Each row is a point on a tangle of strands that fork, close into loops and nearly touch. The rows are in no order.
Two points are linked if the straight distance between their rows is under 8.83. Some points are linked to none.
K_495: | -2.21 | +4.50 | -1.58 | -2.04 | -3.63 | -0.38 | -0.35 | +0.31 | +2.45 | -5.23 | +0.94 | +3.34 | +2.28 | +1.53 | +0.81 | +5.29 | +1.47 | +1.95 | +2.73 | +0.44 | -1.68 | -1.83 |
K_441: | -0.37 | +1.29 | -1.52 | -0.46 | -4.22 | -4.75 | -2.19 | +0.80 | +0.33 | +3.72 | +3.23 | -0.99 | +2.42 | +1.43 | +2.21 | -2.82 | -0.73 | +0.23 | +5.65 | -0.28 | -1.61 | +1.15 |
K_189: | -3.56 | +5.14 | -2.05 | +0.24 | -4.01 | +2.35 | -1.84 | +1.10 | +4.59 | -2.91 | -1.31 | +3.91 | +3.87 | +2.18 | +2.20 | +2.92 | +0.36 | +1.24 | +0.93 | +1.19 | +0.11 | +1.27 |
K_519: | -0.46 | +0.12 | -0.79 | +3.75 | +2.15 | +1.92 | -0.68 | +0.27 | -1.61 | +1.30 | -2.61 | -0.96 | +2.64 | +3.80 | +2.09 | -1.49 | -1.84 | -0.72 | -2.50 | +0.94 | +4.52 | +1.64 |
K_607: | +1.38 | -5.17 | +3.81 | -0.08 | +1.71 | -0.38 | +1.54 | -0.51 | -2.48 | +2.14 | -4.51 | -0.49 | -1.69 | -4.16 | +0.85 | +1.79 | -0.77 | +2.83 | -3.09 | +0.65 | -0.43 | +2.57 |
K_109: | +0.62 | -5.00 | +0.50 | -1.62 | +1.31 | +2.78 | +3.33 | -1.07 | -2.96 | -1.37 | +1.05 | -3.94 | +0.44 | +4.79 | +1.25 | -2.58 | +0.94 | +0.62 | -3.36 | -0.39 | -0.57 | -0.53 |
K_264: | +1.94 | +0.12 | -0.89 | -3.56 | -2.17 | +0.06 | -1.88 | -1.90 | +1.87 | +0.77 | -0.64 | -0.43 | +1.61 | +0.07 | +4.16 | +0.82 | +2.65 | -2.06 | +2.16 | -2.30 | +1.14 | -2.77 |
K_651: | +2.04 | -0.10 | -1.39 | -0.05 | -2.83 | -3.98 | -3.61 | -0.28 | +2.56 | +5.04 | +3.02 | -0.66 | +0.60 | -0.36 | +0.99 | -4.46 | +1.36 | -2.73 | +6.60 | -2.65 | -0.24 | +0.04 |
K_787: | +4.24 | -1.69 | -0.80 | +2.98 | +3.59 | +2.34 | +0.24 | +2.95 | -2.03 | +1.73 | +0.16 | -0.87 | -2.41 | -0.70 | -1.21 | +0.51 | -3.37 | -1.16 | +4.07 | -1.76 | +2.28 | -1.89 |
K_51: | -0.11 | -1.55 | -0.34 | +2.86 | -1.58 | +4.90 | +3.11 | +1.03 | -1.24 | -1.51 | +2.73 | -1.84 | +4.18 | +4.29 | +0.56 | -1.71 | -1.73 | +3.05 | -3.79 | +0.81 | -2.15 | +3.62 |
K_383: | -1.89 | +3.13 | -0.10 | +1.05 | +3.63 | +1.33 | -1.19 | -1.67 | +0.50 | -2.96 | -3.42 | +1.49 | -3.98 | +0.50 | -0.87 | +1.73 | +0.65 | -1.87 | -1.70 | +1.06 | +4.43 | +0.45 |
K_230: | -1.97 | +4.52 | -2.13 | -1.94 | -0.75 | +2.26 | -0.84 | +0.15 | +0.06 | -0.84 | +0.54 | +0.72 | +3.28 | +0.89 | -1.61 | -0.25 | +1.15 | -2.52 | -1.51 | +1.84 | +1.46 | -1.95 |
K_126: | -2.41 | +5.26 | -1.03 | -1.64 | -4.03 | -2.23 | -2.25 | +2.25 | -2.37 | +3.41 | +2.40 | +0.50 | +6.56 | +1.33 | -0.66 | -3.07 | -0.62 | -2.24 | +2.05 | +1.93 | -0.95 | -0.59 |
K_603: | +3.87 | -2.81 | -0.36 | +4.23 | +2.47 | +4.87 | +1.83 | +2.44 | -0.54 | +1.80 | -1.21 | -1.00 | -2.73 | -3.16 | -0.96 | -0.85 | -2.23 | +1.02 | -0.26 | -2.04 | +1.10 | +0.14 |
K_15: | -0.58 | +3.08 | -4.05 | +1.19 | +0.19 | +2.60 | -0.97 | +2.11 | +0.61 | -1.69 | +5.28 | -0.18 | +2.71 | +5.11 | -1.34 | -1.38 | +2.64 | -5.62 | +4.74 | -1.60 | +1.46 | -1.05 |
K_852: | -0.51 | -0.93 | +0.93 | +2.04 | +5.59 | -0.34 | -0.50 | -1.98 | +0.10 | -2.43 | -4.68 | +0.30 | -5.65 | -1.80 | -1.34 | -0.75 | +0.86 | -2.61 | -1.44 | +0.31 | +3.40 | +1.99 |
K_287: | -0.03 | -4.28 | +0.22 | +2.10 | +0.14 | +2.68 | +3.58 | +0.78 | -2.87 | -1.63 | +2.32 | -3.37 | +1.31 | +5.20 | +0.75 | -1.31 | -0.46 | +2.79 | -3.73 | +0.83 | -1.73 | +2.52 |
K_33: | +4.42 | -2.77 | +1.31 | -2.81 | +0.70 | +0.76 | -0.90 | -0.50 | +0.38 | -0.76 | -0.81 | +0.27 | -0.83 | +0.45 | +2.33 | +1.89 | +0.62 | -1.87 | +3.33 | -2.14 | +0.93 | -4.81 |
K_678: | -2.45 | +3.84 | -0.84 | -0.92 | -1.69 | -2.92 | -1.29 | +0.28 | -2.92 | +3.84 | +1.73 | -1.64 | +4.92 | +1.19 | -2.29 | -4.88 | -1.34 | -0.71 | -2.36 | +2.94 | +0.46 | +2.00 |
K_594: | -0.84 | +0.89 | -1.43 | +1.58 | +0.26 | +0.13 | -0.68 | +0.51 | +0.53 | -1.01 | +1.45 | +1.00 | -4.62 | -1.34 | -3.27 | -0.27 | -0.18 | -0.27 | +1.89 | -0.56 | -0.48 | +0.00 |
K_642: | +1.87 | -0.89 | -1.67 | -2.24 | -1.96 | -1.69 | -0.26 | +0.47 | +1.81 | +1.25 | +3.96 | -0.36 | -1.39 | -4.16 | -1.64 | -2.46 | +1.73 | +0.57 | +2.30 | -2.89 | -2.72 | -1.55 |
K_506: | +1.47 | -0.21 | -1.03 | +1.32 | +1.52 | -4.45 | -0.64 | +1.13 | -1.45 | +4.36 | +2.67 | -2.74 | -3.02 | -1.74 | -3.44 | -4.93 | -1.43 | -1.43 | +2.73 | -0.12 | +0.00 | -0.50 |
K_186: | +0.10 | +3.05 | -0.93 | -1.65 | -2.47 | +0.82 | -2.09 | -0.01 | +5.05 | +0.10 | -2.31 | +2.78 | -1.40 | -6.22 | -0.82 | +0.51 | +2.96 | +0.34 | +0.25 | -2.53 | -0.29 | -0.59 |
K_894: | -2.76 | +1.19 | -0.17 | +1.11 | -1.53 | +1.93 | -0.61 | -0.77 | +4.34 | -2.41 | -3.10 | +2.29 | +1.30 | +2.65 | +3.03 | +2.21 | +0.75 | +0.57 | -2.28 | +0.37 | +2.39 | +2.22 |
K_532: | +0.41 | -4.48 | +1.94 | +1.55 | +0.11 | -0.73 | +0.61 | +0.38 | -1.07 | -1.93 | -1.48 | -0.18 | -3.26 | +2.21 | +1.91 | +1.47 | -1.59 | +1.53 | +0.47 | +0.80 | -0.69 | +2.01 |
K_669: | +0.97 | -3.44 | -0.77 | +4.10 | -3.79 | +1.46 | -0.69 | +1.71 | +4.25 | +2.37 | -1.69 | -0.29 | -1.37 | -1.67 | +1.65 | -3.12 | -0.68 | +3.13 | +0.32 | -1.59 | +0.01 | +4.49 |
K_498: | -2.15 | +3.10 | -0.86 | -0.60 | -3.09 | -2.43 | -3.09 | -2.26 | +4.87 | +0.84 | -1.43 | +1.95 | -2.45 | -5.18 | -1.88 | -2.56 | +2.36 | +0.84 | +0.79 | -1.16 | -0.81 | +1.67 |
K_472: | -0.12 | +0.33 | +1.78 | +3.77 | +2.06 | +1.93 | +1.65 | +1.92 | -2.49 | +0.51 | -2.69 | +2.13 | +1.27 | +0.83 | +0.02 | +5.03 | -7.09 | +4.89 | -1.87 | +2.97 | +1.04 | +1.71 |
K_635: | +2.68 | -1.99 | +1.97 | +3.37 | +2.35 | +3.01 | +0.94 | +2.18 | +3.95 | -3.36 | -3.09 | +2.61 | -5.38 | -2.22 | +0.10 | +4.85 | -1.53 | +0.30 | +4.11 | -1.53 | +0.82 | -0.53 |
K_715: | +0.49 | -2.54 | +0.78 | -6.19 | +0.86 | -3.84 | +0.70 | -3.66 | -1.16 | +0.68 | +0.60 | -2.51 | -0.89 | -0.71 | +2.34 | -2.47 | +3.99 | -1.73 | -0.77 | -0.20 | -0.62 | -2.19 |
K_566: | +0.74 | +1.15 | -0.04 | -0.11 | -1.82 | +1.06 | -1.27 | -0.52 | -0.41 | +4.66 | -2.06 | +0.42 | +2.68 | -6.52 | -1.42 | -0.17 | -1.70 | +3.58 | -3.51 | +0.37 | -0.90 | -0.12 |
K_661: | -0.98 | +0.11 | +1.49 | +0.73 | +1.72 | -1.49 | +1.41 | +1.04 | -5.81 | -0.71 | +2.32 | -0.32 | -0.66 | +2.41 | -2.23 | +1.08 | -4.34 | +1.48 | -1.23 | +2.72 | -1.49 | -0.11 |
K_5: | +1.25 | -0.02 | -1.94 | -2.13 | -2.99 | +1.23 | +0.03 | -1.01 | +4.11 | -1.23 | +2.34 | +1.29 | -0.66 | -4.00 | -1.47 | +0.26 | +4.34 | +0.66 | +1.77 | -3.14 | -2.91 | -1.78 |
K_180: | -3.63 | +6.37 | -2.35 | -1.98 | -3.33 | -3.14 | -1.81 | -0.29 | +1.30 | -4.10 | +2.69 | +2.07 | +1.08 | +0.49 | -2.34 | +2.01 | +1.50 | -0.01 | +2.51 | +0.68 | -2.13 | -0.58 |
K_638: | +1.18 | +2.04 | -1.01 | +1.97 | -2.70 | +5.24 | +0.60 | +2.08 | +1.80 | +0.59 | -0.53 | +2.15 | +7.46 | +0.18 | +0.79 | +1.62 | -2.62 | +3.92 | -2.69 | +1.14 | -1.25 | +1.61 |
K_731: | +0.37 | +0.29 | -1.37 | -0.62 | +1.43 | +2.90 | +2.03 | +1.27 | -2.61 | -3.64 | +5.05 | -0.06 | -0.13 | +3.10 | -2.49 | +2.77 | +0.13 | -0.49 | +0.71 | +0.42 | -2.06 | -1.94 |
K_130: | +4.61 | -3.80 | +3.81 | +1.70 | +0.79 | +3.52 | +2.60 | +3.32 | +2.34 | -0.51 | -3.93 | +2.09 | -3.22 | -3.31 | +1.77 | +4.89 | -2.85 | +2.82 | +2.05 | -1.11 | -1.03 | -0.71 |
K_334: | -2.49 | -0.08 | -0.68 | +1.05 | -2.46 | -2.41 | -1.31 | -1.14 | +2.96 | -0.67 | -1.23 | +1.53 | -3.13 | -1.89 | -1.36 | -1.38 | +1.38 | +2.07 | -0.14 | -0.08 | -1.15 | +2.94 |
K_666: | -1.70 | -2.39 | +3.50 | +1.41 | +0.74 | -0.23 | -0.04 | -0.43 | -0.60 | -2.68 | -3.04 | +1.78 | -1.76 | +2.60 | +1.94 | +5.37 | -1.35 | +2.28 | -0.88 | +2.51 | -0.49 | +1.42 |
K_890: | +1.23 | -5.81 | +1.49 | -4.09 | +1.54 | -0.48 | +3.36 | -1.90 | -1.90 | +0.27 | +0.01 | -3.38 | -1.59 | +2.10 | +3.22 | -1.74 | +2.37 | -1.11 | -2.04 | -1.19 | -1.64 | -1.76 |
K_98: | -0.51 | +1.88 | -2.51 | +2.79 | -0.10 | +4.01 | -0.32 | +1.13 | -1.24 | +3.85 | -0.99 | -0.78 | +5.08 | +2.55 | +0.12 | -2.23 | -2.16 | -0.81 | -1.86 | +1.36 | +4.22 | +1.39 |
K_222: | +4.21 | -0.56 | +1.39 | -2.31 | +1.60 | +3.18 | +0.80 | +0.10 | +0.74 | -3.94 | -1.34 | +0.64 | +1.13 | +1.95 | +3.92 | +6.12 | -0.04 | -1.81 | +2.50 | -1.55 | +0.57 | -4.81 |
K_65: | -4.29 | +1.89 | +1.71 | -0.93 | +1.68 | -6.20 | -0.48 | -2.31 | -1.28 | -0.72 | +0.61 | -1.22 | -3.27 | -0.01 | -2.08 | -1.62 | +0.82 | +0.31 | -2.14 | +2.84 | -1.91 | +1.72 |
K_579: | -3.24 | -2.16 | -0.13 | +0.04 | -1.75 | -1.48 | +0.06 | -1.80 | +3.39 | -3.17 | +0.56 | +0.21 | -3.77 | -0.12 | -0.40 | -2.03 | +3.41 | +1.42 | -1.31 | +0.41 | -2.90 | +3.67 |
K_735: | +1.73 | +1.26 | -1.67 | +2.09 | +1.32 | +2.89 | -0.38 | +1.28 | +4.01 | -3.43 | -0.02 | +2.14 | -0.41 | +2.61 | +1.38 | +2.98 | -0.64 | -2.29 | +2.26 | -1.25 | +3.10 | -0.67 |
K_424: | -1.87 | -2.57 | +4.12 | -2.91 | +4.50 | -5.41 | +0.57 | -3.39 | -4.05 | +0.19 | -2.75 | -1.88 | -3.45 | -1.04 | +1.38 | -0.42 | +0.79 | -2.99 | -1.08 | +1.40 | -0.19 | +0.50 |
K_132: | +0.99 | -1.05 | -0.81 | +2.17 | -1.57 | +2.45 | -0.60 | +0.62 | +4.24 | -3.24 | +1.76 | +1.47 | +0.84 | +5.73 | +3.72 | +2.08 | -0.66 | -1.26 | +2.86 | -0.89 | +2.30 | +0.88 |
K_764: | +3.32 | -2.22 | +0.66 | +2.40 | -0.08 | +4.95 | +1.42 | +2.85 | +1.44 | +1.50 | -2.05 | +0.45 | -0.92 | -4.09 | +0.10 | +3.65 | -2.89 | +2.31 | -0.73 | -1.27 | +0.82 | -0.69 |
K_873: | +0.49 | +0.08 | -0.70 | -0.72 | +0.43 | +1.80 | +1.84 | +1.01 | -4.20 | -1.44 | +2.55 | +0.42 | +2.03 | +1.31 | -1.98 | +2.64 | -2.15 | +2.18 | -2.39 | +1.40 | -2.03 | -1.77 |
K_27: | -1.12 | -2.65 | -1.41 | +3.53 | -1.81 | -1.07 | -0.94 | -0.89 | +2.27 | +1.10 | -1.39 | -1.16 | -1.55 | +2.84 | +3.27 | -5.64 | +2.14 | -0.59 | +0.88 | -1.93 | +3.36 | +3.75 |
K_466: | +0.16 | +1.21 | +0.29 | +3.39 | -1.75 | +3.90 | +1.73 | +1.81 | +0.81 | +0.64 | -0.26 | +1.97 | +4.24 | -0.03 | +0.20 | +2.69 | -5.65 | +5.09 | -1.39 | +2.13 | -0.70 | +2.10 |
K_885: | +1.61 | -5.18 | +2.93 | -0.65 | +1.47 | +3.13 | +2.23 | -0.45 | -1.05 | -1.08 | -4.27 | -0.37 | -3.48 | -4.83 | -0.58 | +1.80 | +0.06 | +1.59 | -4.60 | +0.07 | -1.87 | +0.27 |
K_842: | +1.02 | +1.99 | +0.23 | -2.08 | -2.49 | -1.28 | -1.97 | -1.75 | +1.02 | +2.38 | -2.50 | +0.33 | +3.33 | -1.24 | +3.08 | +0.42 | +1.10 | +0.64 | -0.15 | -0.61 | +1.12 | -2.52 |
K_694: | -1.46 | +1.05 | +0.15 | -1.21 | +2.13 | -3.70 | -1.58 | -1.64 | -3.71 | +0.94 | +0.04 | -0.36 | +1.93 | +3.15 | +1.93 | +1.76 | -1.95 | -1.55 | +0.19 | +1.38 | +2.51 | -2.26 |
K_814: | -0.17 | +2.40 | -2.94 | +0.90 | -0.38 | +2.09 | -1.17 | +1.68 | +1.59 | +0.67 | +1.87 | -0.61 | +1.55 | +2.84 | -0.35 | -3.32 | +2.32 | -5.98 | +3.39 | -2.27 | +1.98 | +0.18 |
K_219: | +0.28 | +0.18 | +0.70 | -5.48 | -0.74 | -2.68 | +0.76 | -3.15 | +0.88 | +0.89 | +0.65 | -1.17 | -0.99 | -2.20 | -0.71 | -3.11 | +4.50 | -0.57 | -2.41 | -0.42 | -1.52 | -2.32 |
K_435: | -2.43 | +0.73 | +3.76 | -2.29 | +4.85 | -7.38 | +0.59 | -3.33 | -3.25 | +0.68 | -0.53 | -3.03 | -3.34 | -2.11 | -2.55 | -1.94 | +0.83 | -1.10 | -2.21 | +2.56 | -2.20 | -0.15 |
K_765: | -0.81 | -3.54 | +1.48 | +1.53 | +3.44 | +2.77 | +1.59 | -0.45 | +1.13 | -1.77 | -3.77 | -0.34 | -5.38 | -2.03 | +0.14 | +0.22 | +1.72 | +0.19 | -3.86 | -0.27 | +1.11 | +1.52 |
K_474: | -2.95 | +6.01 | -0.94 | -3.17 | -0.71 | -4.76 | -2.52 | -1.79 | +1.76 | -3.05 | +1.27 | +1.65 | -0.67 | +0.36 | -2.33 | -0.83 | +2.28 | -2.68 | +2.09 | -0.09 | +0.47 | -2.36 |
K_179: | +3.80 | +0.26 | -2.15 | +0.07 | -0.07 | +6.06 | +1.14 | +2.99 | -0.15 | +1.39 | +3.56 | -0.12 | +5.20 | +0.28 | -1.09 | +0.19 | +1.42 | -1.77 | -0.56 | -2.18 | +0.05 | -2.48 |
K_58: | +2.95 | +0.06 | -2.20 | +0.03 | +0.44 | +4.86 | +0.61 | +2.22 | -0.39 | +2.41 | +1.07 | -1.08 | +3.24 | +1.16 | -0.58 | -1.19 | -0.68 | -0.11 | -1.84 | +0.02 | +0.95 | -0.26 |
K_294: | -1.69 | -4.78 | +3.69 | +0.11 | +1.97 | -2.90 | +0.02 | -2.75 | -2.72 | +2.41 | -4.77 | -2.26 | -0.65 | -3.72 | +2.58 | -0.06 | +0.69 | +0.30 | -5.14 | +0.85 | -1.03 | +3.69 |
K_649: | -1.23 | +2.53 | -0.29 | -0.56 | +1.04 | -3.36 | -0.40 | +0.44 | -3.65 | +2.49 | +2.07 | -1.82 | +1.86 | -0.73 | -3.53 | -4.15 | -1.65 | +1.07 | -3.36 | +2.09 | -1.52 | -0.14 |
K_900: | +0.92 | -1.65 | -0.66 | -0.97 | -0.23 | -3.73 | +0.74 | +0.19 | +0.20 | +3.51 | +4.72 | -2.23 | -2.46 | -2.65 | -2.18 | -5.27 | +0.60 | +0.37 | +1.83 | -2.12 | -2.95 | -0.47 |
K_706: | -0.25 | +2.57 | +0.45 | -3.64 | -0.34 | -4.86 | -1.91 | -2.63 | -1.92 | +3.30 | -0.54 | -0.26 | +3.93 | +0.58 | +2.27 | -0.69 | -0.97 | -0.80 | +0.26 | +0.86 | +0.97 | -2.63 |
K_419: | -0.17 | -0.08 | -0.25 | -2.95 | -1.72 | -0.62 | +0.31 | -2.13 | +0.40 | +3.39 | -0.03 | -1.41 | -0.19 | -3.24 | -1.20 | -4.24 | +3.24 | +0.76 | -4.88 | -0.09 | -1.24 | +1.83 |
K_330: | +2.19 | -3.06 | +1.91 | +2.02 | +1.74 | -0.94 | +0.68 | +1.38 | +0.49 | -4.00 | -1.38 | +2.62 | -6.80 | -0.99 | -1.84 | +3.04 | -1.68 | -0.59 | +6.64 | -1.30 | -0.56 | +0.12 |
K_389: | -0.24 | +0.21 | +1.68 | -0.30 | +2.30 | -2.55 | +0.80 | -0.30 | -5.36 | +4.27 | -0.22 | -2.44 | +0.37 | -3.48 | -2.65 | -2.19 | -2.56 | +1.61 | -3.49 | +2.65 | -1.06 | -0.19 |
K_952: | +0.86 | -0.39 | -0.87 | +3.33 | +2.20 | -1.39 | -0.36 | +1.05 | -0.98 | +0.71 | +1.68 | -0.20 | -5.56 | -3.82 | -5.28 | -1.81 | -2.09 | +0.08 | +2.47 | -1.12 | -0.82 | +0.02 |
K_317: | +0.82 | +1.27 | -3.41 | -0.54 | -1.13 | -0.83 | -1.01 | +1.12 | +1.85 | +2.21 | +4.20 | -1.95 | +0.13 | +0.77 | -0.31 | -5.73 | +3.01 | -4.89 | +4.76 | -3.60 | +1.84 | -0.62 |
K_339: | +0.95 | +2.37 | -1.85 | -2.04 | -3.47 | +1.97 | +0.24 | +0.13 | +1.28 | -2.93 | +2.99 | +1.38 | +4.80 | +1.68 | +1.29 | +5.00 | +1.90 | -0.04 | +2.81 | +0.24 | -2.20 | -2.95 |
K_64: | -0.33 | +0.14 | +1.31 | -0.87 | -1.64 | -1.24 | -0.68 | -1.71 | +0.84 | +2.54 | -2.61 | +1.04 | -0.01 | -6.35 | +0.23 | -0.43 | +1.39 | +3.29 | -4.87 | -0.24 | -0.99 | +0.08 |
K_971: | +2.73 | +0.65 | +0.20 | +0.50 | -0.01 | +4.31 | +1.42 | +2.10 | -0.38 | +1.87 | -1.87 | +1.04 | +2.13 | -5.01 | -1.29 | +3.11 | -1.59 | +4.40 | -2.74 | -0.23 | -0.41 | -2.52 |
K_388: | -2.99 | -0.48 | -0.60 | +2.14 | +0.69 | +1.82 | -0.06 | -0.51 | +1.67 | -1.15 | -2.63 | -0.15 | +0.35 | +2.27 | +1.13 | -1.66 | +0.60 | +0.33 | -3.83 | +0.90 | +1.79 | +3.25 |
K_487: | -2.17 | +3.21 | -1.63 | +0.03 | -5.44 | -3.11 | -3.09 | +0.91 | +1.73 | +3.17 | +2.00 | +1.54 | +4.56 | +0.62 | +0.97 | -2.38 | -0.40 | -0.19 | +4.42 | +0.15 | +0.68 | +0.94 |
K_837: | -1.75 | -1.91 | +4.22 | +1.51 | +3.13 | -0.43 | +1.40 | +2.09 | -3.61 | -2.44 | -4.65 | +2.39 | -1.19 | +0.67 | -0.30 | +6.28 | -4.49 | +2.09 | -0.98 | +3.45 | +0.90 | +1.96 |
K_467: | -1.72 | -0.10 | +2.38 | +0.47 | +3.31 | -2.65 | -0.20 | -1.51 | -6.47 | -0.33 | -0.63 | -0.39 | +0.43 | +4.65 | +0.96 | +1.00 | -3.66 | -0.07 | -0.43 | +2.27 | +1.86 | +0.14 |
K_211: | -2.90 | -0.14 | -1.17 | -2.62 | -1.68 | -1.50 | +0.09 | -1.01 | -0.36 | -0.44 | +3.27 | -1.72 | +2.31 | +4.49 | +0.30 | -3.50 | +3.24 | -1.00 | -2.52 | +0.38 | -0.91 | +0.68 |
K_665: | -3.16 | -2.92 | +2.54 | +0.62 | +3.20 | -3.60 | +0.33 | -2.83 | -2.54 | +0.61 | -2.94 | -2.81 | -2.45 | -0.88 | +0.89 | -0.92 | +0.35 | -1.50 | -4.87 | +1.48 | +1.54 | +2.57 |
K_797: | +1.38 | -5.18 | +2.18 | +0.04 | +0.83 | -1.02 | +0.78 | +0.33 | -0.81 | -2.67 | -0.83 | -0.11 | -5.88 | +0.55 | +0.55 | +1.45 | +0.19 | -0.13 | +4.06 | -1.27 | -1.15 | +0.83 |
K_874: | +2.97 | +1.63 | +0.34 | +0.75 | +0.53 | +4.07 | +0.59 | +1.37 | +3.01 | -2.44 | -0.41 | +2.72 | +1.43 | +0.72 | +2.32 | +6.38 | -0.65 | -1.69 | +3.79 | -1.18 | +1.80 | -3.88 |
K_662: | +3.61 | +0.35 | -1.92 | -2.81 | -2.46 | +2.40 | +0.76 | +0.91 | -0.55 | -0.06 | +4.04 | -0.43 | +6.01 | +1.41 | +1.54 | +2.92 | +2.16 | -1.14 | +2.39 | -2.15 | -1.56 | -4.07 |
K_781: | -0.52 | +2.66 | -2.58 | +0.37 | +1.96 | +1.98 | +0.99 | +0.92 | -0.73 | -4.09 | +5.07 | -0.65 | -0.39 | +4.16 | -2.80 | +2.30 | +0.85 | -4.38 | +2.31 | -0.30 | +0.60 | -2.57 |
K_465: | -3.66 | +4.45 | +0.90 | -1.14 | +1.02 | -6.18 | -1.43 | -2.91 | +0.46 | -0.53 | +0.70 | +0.47 | -2.51 | +1.00 | -2.61 | -3.09 | +1.17 | -1.70 | +0.70 | +1.77 | -0.37 | +0.55 |

How many points has the smallest loop of links through each point below? Write none if it is on no loop.
K_662 => 10
K_900 => 9
K_661 => none
K_971 => none

A fork is a point with three links, a tip a point with one. Leave the first point through the second and follow the links. Name the first fork or tip that comes.
K_15, K_781 => K_132
K_706, K_694 => K_389
K_98, K_58 => K_495
K_638, K_466 => K_764
K_642, K_900 => K_334

A piece is all that can be reached along the links. How many separate loops has the piece of each point below (a circle has one, a figure eight two, a Y none), and how many tips (points with one link)?
K_638 => loops 0, tips 3
K_900 => loops 1, tips 1
K_383 => loops 1, tips 1
K_441 => loops 0, tips 2
